The views of a scene show one set of named points, each view turned or mirrored, and shifted as a whole, with a little noise and some points left out.

Scene 1
View 1
Q691: [ 18 -10  -8  27  -6 -43   7  -5 -12  15  18  -5 -35  23  34  -8   8   3
 -13  18]
Q912: [-27   7 -23 -13   6 -16  -1  -1  22 -20  31 -41  38   4   7 -18   1  -9
  -6 -32]
Q42: [  3  26 -15  26 -10 -23   5 -23  -6  12  10  14  -1  -4  10 -20   6   1
   1  16]
Q847: [-13 -14 -36 -10  -4 -14  18 -38   5   4  27 -42  27 -23  46 -42  15  28
 -10 -29]
Q243: [-12  31 -40   9  -7 -23   6 -36   5  -5  14  -6  33 -15   6 -31  10   9
  -3   1]
Q788: [  9  16 -13  29  -9 -34   5 -14  -8  12  12   9 -17   8  15 -13   7   0
  -6  22]
Q353: [-12  19 -57   3  -5 -36   7 -47   6 -10  16 -26  42 -15  18 -37  16  19
 -10  -3]
Q381: [-12  -2 -28  -4   7 -35   1  -8  12 -13  28 -41  22  10  19 -17   7  -1
 -16 -17]
Q15: [ -3  10 -42  10 -15 -17  18 -55  -5  14  14 -10  19 -33  38 -47  20  33
  -5   0]
Q755: [  1  47   3  38 -11 -13   3 -16 -10  18   4  46 -10  -6  -7 -10   1 -13
  11  28]
Q247: [-13  12  10   6   4  -4   1  13   9   3  26  -5   2   6   4  -6  -5 -17
   4 -14]
Q469: [ -5  31 -26  20  -9 -21   9 -34  -5   9  10  13  12 -15   9 -27  10   7
   1  12]
Q433: [  3   6   0  20  -2 -24   5   0  -3  11  19   1 -16  12  17  -8   2  -6
  -6   6]
Q154: [ -7  16  16  14  -3   2   4   3   1  15  20  13  -7  -5   8 -11  -4 -13
   8  -6]
Q286: [  9  11  -7  27 -15 -15  14 -31 -12  26  11  16 -18 -13  27 -24   9  12
   2  15]
Q512: [ 15  -8  13  24  -5 -24  10   3 -10  25  19   5 -40  12  32  -5   1  -1
  -4  10]
Q960: [ -7  12   5  12   3 -14   3   7   5   4  23  -2  -1   7   7  -7   0 -13
   0  -7]
Q565: [-15  -6 -35  -8   4 -33   4 -16  14 -15  32 -51  32   3  25 -25   9   6
 -15 -24]
View 2
Q565: [ -7 -32   9  24 -41   6 -39 -28 -27 -35 -13   9   5  -9 -17   4  11  12
 -30 -24]
Q912: [-18 -39  11  39 -36   7 -28 -19 -18 -24  11  13   2   7 -22   4   1   2
 -19 -37]
Q353: [ 11  -8   3  34 -38 -17 -41 -34 -18 -32 -33  10  -1 -34 -24  20  -3  32
  -9 -34]
Q42: [ 13  15 -20  21  -1  -8  -8  -3   7 -11 -22  -2 -11 -25 -21   5   1   9
  21 -12]
Q286: [ 14  19 -30   7   4   0  -4 -16   5 -18 -31 -20  -9 -30  -9   8  -5   7
  23   7]
Q247: [-15 -19 -10  27  -8  14   0   1   2  -9  15  -2  -5   8 -16  -2  -3 -14
   8 -13]
Q243: [ 10   0  -4  40 -25 -18 -25 -21  -3 -21 -22   6  -6 -30 -27  20  -9  22
   7 -35]
Q433: [  4   3 -21   7  -1   9  -4   3   0 -11  -9  -3  -9  -8 -14 -12  14  -6
   8   4]
Q15: [ 14   4 -11  20 -24 -12 -31 -47 -12 -39 -46 -17  -2 -45  -7  31 -16  30
   3 -11]
Q960: [-11 -12 -11  29  -6  11   1   5   4  -7  13   3  -7   6 -19  -5   0 -12
  10 -17]
Q154: [ -9  -4 -22  23   4  12  11  -1  12  -7   6 -13  -8  -2 -12   2 -11 -15
  22  -5]
Q847: [ -5 -26   2  15 -38   6 -38 -55 -28 -49 -30 -15   6 -24  -2  23 -10  19
 -21 -11]
Q691: [ 16  15 -25 -14   3  13  -9   4  -8 -15 -28  -3  -8 -15 -12 -25  33   1
  -1  19]
Q469: [ 14  14 -17  30  -9 -15 -12 -14   4 -16 -26  -3 -10 -32 -20  15  -8  16
  21 -20]
View 3
Q912: [-20   1  19 -19 -14 -14 -18  20  15 -10  -6  36  -7  -7   6  24  55  11
   0  -1]
Q512: [ 16  17   6  -7   0  15  31  21  29  39 -65 -17  23   4  12 -14  29 -38
  -9  -8]
Q788: [  2  -1  -5 -23  -3  -3  29  -3  30  31 -44   9  11   1 -17 -20   9 -28
   1 -10]
Q243: [-18 -16 -10 -29 -12  -5  13 -23  23   1  -1  39  14 -15 -15   9  21  -5
   9  -7]
Q433: [  2   8   6 -13  -5   2  18  14  27  26 -47   3  10   1  -2 -12  23 -24
  -3  -9]
Q565: [-19   7   7 -45 -11 -30  -7  10  20 -14 -12  30  11   5   4  23  56  12
   0  16]
Q353: [-22 -13 -15 -53 -12 -25   9 -24  25 -12   5  43  19  -6 -15  18  28   5
   8   7]
Q286: [  3   0 -17 -24  -4  14  40 -17  28  26 -36   2  38  -8  -1  -6  16 -35
  -1  -8]
Q691: [ 10  15  -1 -35   1 -14  30  12  34  32 -65  -6  15  16  -8 -20  19 -29
  -6   3]
Q15: [-12  -6 -30 -53  -9  -5  33 -38  25  -5  -7  22  51 -12   0  17  29 -15
   4  10]
Q42: [ -3  -8  -9 -18  -4   7  26 -12  28  22 -29  17  17  -9 -14 -10   9 -25
   4 -13]
Q154: [  1   4   8  11  -7  26  15  14  18  25 -32   4  11 -14  11  -1  28 -29
  -2 -23]
Q755: [  2 -15  -6  11  -6  30  33 -14  27  42 -31  14   6 -20 -19 -23  -9 -37
   6 -36]
Q960: [ -5   2  18   6  -8  13   1  22  17  20 -28  18  -6  -7   3   0  33 -17
   0 -20]
Q247: [ -5   4  19   7  -9  15   1  24  15  17 -30  14  -1  -8  11   4  40 -15
  -2 -15]
Q847: [-15   8 -12 -54 -11 -16  10 -12  18 -17  -5  21  45  -5  18  35  58   1
  -2  24]
Q381: [-14   5  13 -36 -10 -25  -5  18  20  -3 -22  27   2   7  -2  13  47   5
   1   8]
View 4
Q381: [ 18  18  17 -12  37 -15  -4   8 -25   1   7  -1 -23 -32  -1   3  -3   2
  -2   8]
Q755: [-49  20 -16   8 -33   4  -3  -5 -33   7  -4  17 -29  50  24  18  16 -15
  20  -3]
Q286: [-31   5 -15 -19 -16  -1 -12  -6 -13 -14  14   2 -33  16  31  25  34 -13
  -4  15]
Q243: [ 11  32 -13   2  11   5 -10  21 -33  -6  -2  21 -47 -11  15  15  12 -23
   9  15]
Q42: [-26  16  -8   2  -9  -3  -7   2 -25  -4   5   8 -32  14  23  18  21 -13
   6   5]
Q154: [-25  17  -5 -36  -8  -1   2 -18 -24  11   4  11 -23  31  10   4   0   7
   2   3]
Q788: [-35   6   1   7  -8 -13  -8  -3 -22  -5  12  -4 -18   9  22  19  23  -7
   4   3]
Q912: [ 33  31  14 -26  40  -6   0   8 -34  11  -2  15 -28 -22 -10  -6 -22   5
   3   6]
Q15: [ 12  18 -23 -18   7   6 -21  21 -13 -28  14  11 -56 -23  29  30  38 -30
  -9  30]
Q469: [-13  25 -16   2  -7   5  -9  12 -28  -7   3  15 -42   8  23  20  23 -21
   7  10]
Q247: [ -9  21   7 -35   9  -8   5 -14 -28  17  -1  11 -18  16   1  -4 -13  10
   4  -1]
Q512: [-44 -10   9 -23  -7 -20  -5 -25  -6  -1  20 -18  -5  17  23  14  22  12
  -8   4]
Q353: [ 28  31  -7   7  26   2 -15  31 -30 -15   4  15 -51 -37  12  18  16 -27
   3  20]
Q847: [ 43  21  -8 -48  36   3 -17  15 -13 -19  13  11 -52 -44   9  12  14 -11
 -12  30]

Which points are out of place in each view (at most two, in the order of its rows)? Write none if all are in place.
view 1 | Q960
view 2 | none
view 3 | Q512
view 4 | Q847
